The views of a scene show one set of named points, each view turned or mirrored, and shifted as a whole, with a little noise and some points left out.

Scene 1
View 1
Popa:  21  -8  -9   2  -6  33  -2  16  -8 -30   5  32 -10  14  -1 -25  -6  -9   2 -23   7
fut:   3  -7 -35  18  28 -10  22   1   2  -9  -4  32 -11  -2  25 -20  14   8   7 -10  10
kidep:   2 -23  -9  16  -3  24  13  23   6  -3  26  15   2  -4  15  -8  22   9 -11   6  21
bogu:  10  -8 -32  20  32 -12  18  -9   3 -17 -15  31 -14  -6  27 -23  13  17   9 -12  11
Mabi:  11   8 -18  -7   1   7  19  23  -8  -4  11  38  11  15   9 -16   1 -25   5 -10  14
gozub:  22  18 -20 -15 -16  42   4  -8  -5  17   9  32  -2   3  -7  -4  17   3   4 -17   9
madu:  37  14 -20   0  24 -32  27 -10 -13 -27 -37  52  23  10  28 -33 -29 -13  15 -17  22
Fedal:  20  -6 -19  13  14   9  13 -12   0 -12 -13  29  -1  -4  18 -18   7  20   3 -10  18
nim:   6 -35 -15  28  11  27  -2  20   5 -35   8  21 -23   4  13 -28   9  12  -2 -13   6
Boduf:  17   6 -18   3   0  10  19   1  -3   6   4  33  10  -1  13  -9  10   0   0  -4  21
tof:  18 -18  -7  21  11  -9  31   5   5  -7  -1  23  25  -9  33 -13   8  16  -8  11  36
bili:  53  13 -13   5  34 -60  41 -26 -13 -28 -59  55  46   1  43 -36 -41  -1  14 -10  36
Gavo:  14 -24 -11  26  12   3  19   5   3 -15  -1  21   6  -9  27 -19  10  23  -4   4  26
tupa:   0 -29 -25  31  21   9  14   4   9 -12   6  18 -13 -10  26 -17  23  27  -3   1  14
bimo:  -1 -17 -26  18   6  27  10   5   7   5  16  16 -18  -6  14  -5  33  21   0  -4  11
fuli:  -2  -5 -33   8   7  12  16  20   2   1  19  30 -11   4  11 -13  23  -7   5 -10   9
View 2
Boduf:   0  13  -2  14  -6  -1 -34  22   8 -29  11   9  -2  -6   6  -6 -21   2  -2  -3   7
tupa:   0   6   2  -7   3 -20  14  11  -4 -18 -10  13   1   0   4  12   8  15   8   3   1
madu: -12  13 -19  -8 -35   9 -24  25   4  19  48  17  28 -26  -3 -18 -32  50  10  11  37
Fedal:   2  17   7   3 -18  -8  -1  19  11  -9   0   7  14  -7   5  -4 -12  22  10   6  19
Popa:  -1   3  17  -1  -4   2  -5   3  15 -16  -2 -18  20 -32  14 -44  10  31  -9  19  14
tof:  -6   3 -14  -2 -12 -23 -13  18   1 -18  12  20  -2  -9   8  12   0  18  11  -4  19
bogu:  -5  17  -1  -8  -7  -8  14  16  -7   6   7  18  16   1  -4   7 -13  29  14   7  10
fuli:   1   8   6   2  18   3  -5   8  -9 -20   1  -2   7  -5   1 -20  -4  10  -6  17 -13
nim:   1  -2  12 -11   5 -18  19  -3   3 -17 -18  -6   9 -19  10 -14  30  28   1  13   8
fut:  -4  11  -4  -5   2  -6   7  14  -8   0   8  13  12  -2  -5  -1 -14  24   9  12   1
gozub:  10  25  28  25  -4  16 -22  15  23 -29  -8 -14  10  -9  10 -36 -23  -3  -7  11   3
View 3
bimo:   3   2  -1 -24  23  11  14 -17  -5 -13 -31 -20 -26  23 -23  19   1 -15   1  12   6
kidep:   9   4  -5 -21   6   4   1 -26  -4 -16 -26 -16 -24  34 -24  -1  26 -20  16   7  -1
Mabi:  -4  -2   3 -19 -10  23   6 -27 -45  -2 -27  13 -36  21 -19  20  30 -13  28 -18 -20
fut:  -8 -16   1  -1   3  13   8 -10 -34   3 -43   0 -20  28 -20  25 -15 -16  21  -6   6
gozub:  13   7   3 -34   8  35  23 -33 -34 -13 -13 -17 -55  -4 -25  38  18  -6   8   8 -28
Popa:  -6  -8  -4 -31  -4  37 -13 -47 -34   6 -38   2 -31  13 -40  35  28 -24  24  19 -15
Gavo:  12 -17 -13   6  -6   8  -4 -15 -18  -7 -40 -19 -23  30 -25   7   2 -28  26  10  -1
fuli: -10   3   5 -26  11  16  10 -21 -22  -6 -32   3 -24  26 -18  18  15 -10  13  -8   1
bili:  19 -64 -18  61 -54  27  -2   0 -90  16 -50   5 -41  18 -17  26 -21 -36  66 -19 -29
madu:  -2 -38  -3  19 -29  30   5 -11 -77  13 -46  12 -37  14 -23  43 -13 -21  43 -15 -21
Boduf:  12  -4  -3 -11  -4  18  15 -18 -35 -11 -24 -10 -39  16 -19  16  13 -13  18  -6 -16
Fedal:   8 -19  -5   0  -2  20   4 -16 -32  -1 -40 -18 -32  14 -29  30 -10 -22  21  12  -6
tupa:   1 -10  -7  -6  14   4   1 -14  -5  -5 -44 -17 -14  34 -25  14  -9 -22  12  13  15
nim: -10  -8  -8 -25  11  18 -16 -37  -6   4 -49  -9 -13  32 -40  23   9 -29  16  29   8
View 4
kidep:  15  21  -5  34 -14  -4 -36   0 -15   6  -1  -5  15 -19 -23 -24  16  -4 -11  18  -6
Gavo:  -9  18  -8  22 -29  14 -27  -6   4  17 -25  16  25 -25   4 -23  17  -1 -15  38 -25
Popa:   1   6  -7  27 -32  -2 -37  -1  -4  56 -20 -10  23 -19 -28 -30  -1  -7  28  -4   9
fut:  -9  -5 -16  10   2   0 -21  -7  -5  27 -32   3   5 -39  11 -45  16  -1  -3  14  -6
bogu: -15 -10 -14   3  -2   7 -18  -7  -2  32 -40  10  13 -38  17 -35  12  -3  -4  19  -8
Mabi:   5  12 -19  32 -12 -20 -46 -21 -12  34 -19 -17   1 -48 -16 -51   3  -3  20  -1  -2
madu: -28   6 -31  13 -28  -8 -45 -43  11  62 -58   5   6 -71  20 -56  -4  -2  27  21 -20
tupa:  -1   3  -6  17  -8   9 -18   7  -7  14 -19   8  17 -19   1 -24  21  -2 -18  24  -8
bili: -40  13 -38  10 -40  -3 -55 -63  24  62 -74  21   7 -88  44 -57  -3  -2  23  51 -40
fuli:   8   1 -12  23   4  -9 -29  -2 -20  19 -13 -12   3 -31 -15 -43  13  -3   1   1   4
tof:  -5  16 -14  22 -22   3 -35 -18   1  15 -28  13  16 -37   8 -29  15  -2 -12  39 -23
bimo:  16  -6  -2  16   1   0 -25   3 -23   8  -9  -1  18 -11  -6 -19  10  -3 -15  16   3
gozub:  38 -14  -3  15  -9 -21 -57 -28 -32  33 -10 -16  18 -22 -14 -22 -19  -3  18   2  10

Which points are out of place in each view (at most two, in the order of its rows)? Write - if all are in place.
view 1 -> tof
view 2 -> Boduf
view 3 -> madu
view 4 -> Gavo

Scene 2
View 1
tedar:  -7  27 -27   6  -3  24   2  23   5  17   6  -2 -23  -4   1  11  12   5  17  -1 -10
saz: -10  11   2  -8 -28  26   2  39   9  35   6  11 -24 -10  -6   3  18   7 -10 -22  -4
rusar:  -6 -21  27 -13 -23  21  -1  29  -1  34   9  13 -23  -1 -20  -7  26   3   0  -4   1
pas:  -8  17 -14  -4  -6  15   0  26   4  25   8   2 -19  -1  -2   6  12  12   2   5  -5
Tovo: -11  35 -24  12 -24  -2   6  39   1  12  -9   1  -8  -5   7  13  18  -4   2  -5  -9
Befe: -14 -21  12 -24   2  10   3  17 -12  21   6   4 -22  11 -15  -1  17   9  -3  28  11
nuvir: -23   9  -9 -32  -7  27   7  28  -6  20   1   4 -33   5  -6  12   5   9 -15   5   6
vovu: -10   5 -17 -20  29  16  -3   8  -3  23  19  -6 -26  12  -1   6   0  27  -1  38   7
zar:  -8  33 -33   0   7  20   1  21   3  15   5  -4 -22  -1   6  13   5  13   7   9  -8
kalu:  -5  25 -16  17 -22  18   4  31   1  15  -4   2 -19 -10  -3  11  22  -8  19 -12 -11
luvak:  -3  22  -6  11 -32   1   1  43  12  30   5   6  -8  -8   0   3  22   8  -5 -13 -11
Pura: -16  -1  -1 -18 -11  16   5  25  -9  19   0   4 -25   4  -7   8  14   4  -4  12   4
gerum:  -9  -6   2  -3  -2 -17   1  22 -10  13  -2  -3  -6  14  -3   0  22   8   3  35   3
meke: -19 -18   3 -37  16  18   4  10 -17  17   6   0 -31  15 -13   4   7  13  -8  36  16
View 2
nuvir:   3  -9  10   4  35  10  -1 -13  -2  11 -11  37   0  -8 -12  22 -25  10 -14   8  41
Befe:   0  -5   9  -5  13   5  25 -12  -2   8 -30   7   7 -11 -14   3 -13   2 -22  12  34
saz: -18  12  42  13  39  16   2  -2 -26  16  -7  33   1 -20 -12  33 -34   8 -16  -2  25
rusar: -21  19  44   1  31  11  28  -6 -28  17 -23   9   3 -23 -15  18 -27   6 -23   0  20
luvak: -22  -1  39  20  36   9  -5   7 -50  22  -2  33   3 -31  -6  25 -22  -2 -24  -4  13
zar:  -4 -30   6  12  18   6 -22  15 -19  15  15  41  15 -22  -7  19 -24  12 -15   0  30
kalu: -22 -12  27  -1  36   3  -8  13 -46  24  13  27   9 -33  -4  17 -28  26 -13  -3  20
Tovo: -15 -20  22  11  44   2 -16   5 -54  25   6  41   5 -31   2  16 -14  12 -19  -1  16
gerum:  -6 -20   4   0  15  -3  13  -5 -33  17 -24  10  11 -22  -3  -9   2  -6 -29  10  20
Pura:  -6  -6  13  -1  29   7   9 -11 -13  14 -14  25   3 -15 -10  13 -18   8 -16   8  31
pas:  -8 -15  19  11  19   7  -3   7 -24  15  -1  31  10 -22  -8  20 -24   3 -20  -1  26
View 3
pas:  -9  -9  -1   7  -8   2 -16   0 -19  12 -30  15 -17  11  25  18  -2  -1 -26  -9   2
gerum: -32  -3  -5   7   7   6  -8   5 -33  -6 -45  -7 -11 -12  27  21 -11  19 -20  -3 -11
nuvir:  -2 -15  -6  18 -19  -6  -1  16 -11  16 -33  -1 -20  -7   4  14 -11 -15 -27 -19  -1
kalu:  -1 -13  25   6   0 -12 -20   0 -17  -1 -14  31 -10   8  23   8   7   7 -21   5  15
zar:  -1  -1  10  11   9  27  -8   6 -17  14 -15  36 -14  29  17  12  -4   6 -29 -16   4
meke: -28 -10 -28  22 -14  13   2  14 -15   9 -43 -20 -29 -28  11   9 -16   1 -25 -29  -6
tedar:   0  -9  12  10  -3   7 -14  -1 -13   9 -13  30 -17  16  20   8   1   4 -25 -10  11
rusar: -20 -21   1   5 -27 -38 -29  -9 -17   3 -39  -7 -17 -18  37  18   9  -3 -19   8   8
luvak:  -4 -11  17  -3  -9 -27 -26  -3 -25   7 -31  15  -7  22  32  31   6  -4 -24  14   2
vovu: -26  -4 -34  21 -10  38  -2   3 -13  18 -34  -3 -34  -9  18   9 -14   5 -32 -36  -6
Befe: -30 -12 -21  16 -14  -2 -10   3 -18   3 -45 -18 -23 -29  23  12  -8   5 -24 -14  -3
Tovo:   0  -7  27   2   9 -13 -13  10 -27   3 -25  24   0  23  18  22  -3   3 -21   8   1
Pura: -12 -14  -4  15 -13  -9  -7  12 -16   6 -34  -4 -16 -14  14  13  -7  -3 -23 -11   0
View 4
Befe:  32   4   3  30  21  37  25  12 -19  -1  13  -2   6 -19   9 -25 -22 -10   5 -15  24
rusar:  -8  18  -8   5  27  24  18   6 -49  -2  19  -6  10 -17  16  -9 -16 -23   9  -4  16
vovu:  36 -10  20  37  21  37   7  23   3  11   5   6  -9   7   6 -16 -24  14   4 -29  26
pas:  10   7   6  11  19  15  -3  21 -23  11  14   2  -3  12  15  -9 -10   0  15 -22  13
Tovo:   8  17  -4  -7   9  -5 -14  33 -32  11  20   6  11  24  17 -22   1  -5  35 -23   1
saz:  -3  12 -13  -5  24  10   1   4 -37   5  14  -8  -8   3  18   1  -4 -16   5 -10   3
kalu:  -9  15   5  -5   4   0 -15  23 -36  14  28  10   7   8   3 -11 -14  -9  28 -18   3
gerum:  36   7   7  28  22  33  21  27 -19   4  12   0  16  -5  17 -36 -16  -4  21 -20  24
nuvir:  37  -3  -8   9  12  16   3   4 -15   1  10  -4 -15  -3   6 -15  -9 -11   1 -20   6
Pura:  28   4  -3  13  15  20   7  11 -22   4  17  -1  -1  -8   8 -20 -15 -14  12 -18  12
meke:  49  -7   7  37  16  39  22  10  -3  -1   9  -2  -6 -20   2 -28 -25  -7   1 -21  24
tedar:   2   3  12   4   4   4 -18  25 -20  17  19  13  -3  15   2  -6 -16   4  19 -24   7

Which points are out of place in each view (at most two, in the order of its rows)? Write - if all are in place.
view 1 -> rusar
view 2 -> -
view 3 -> zar, vovu
view 4 -> gerum
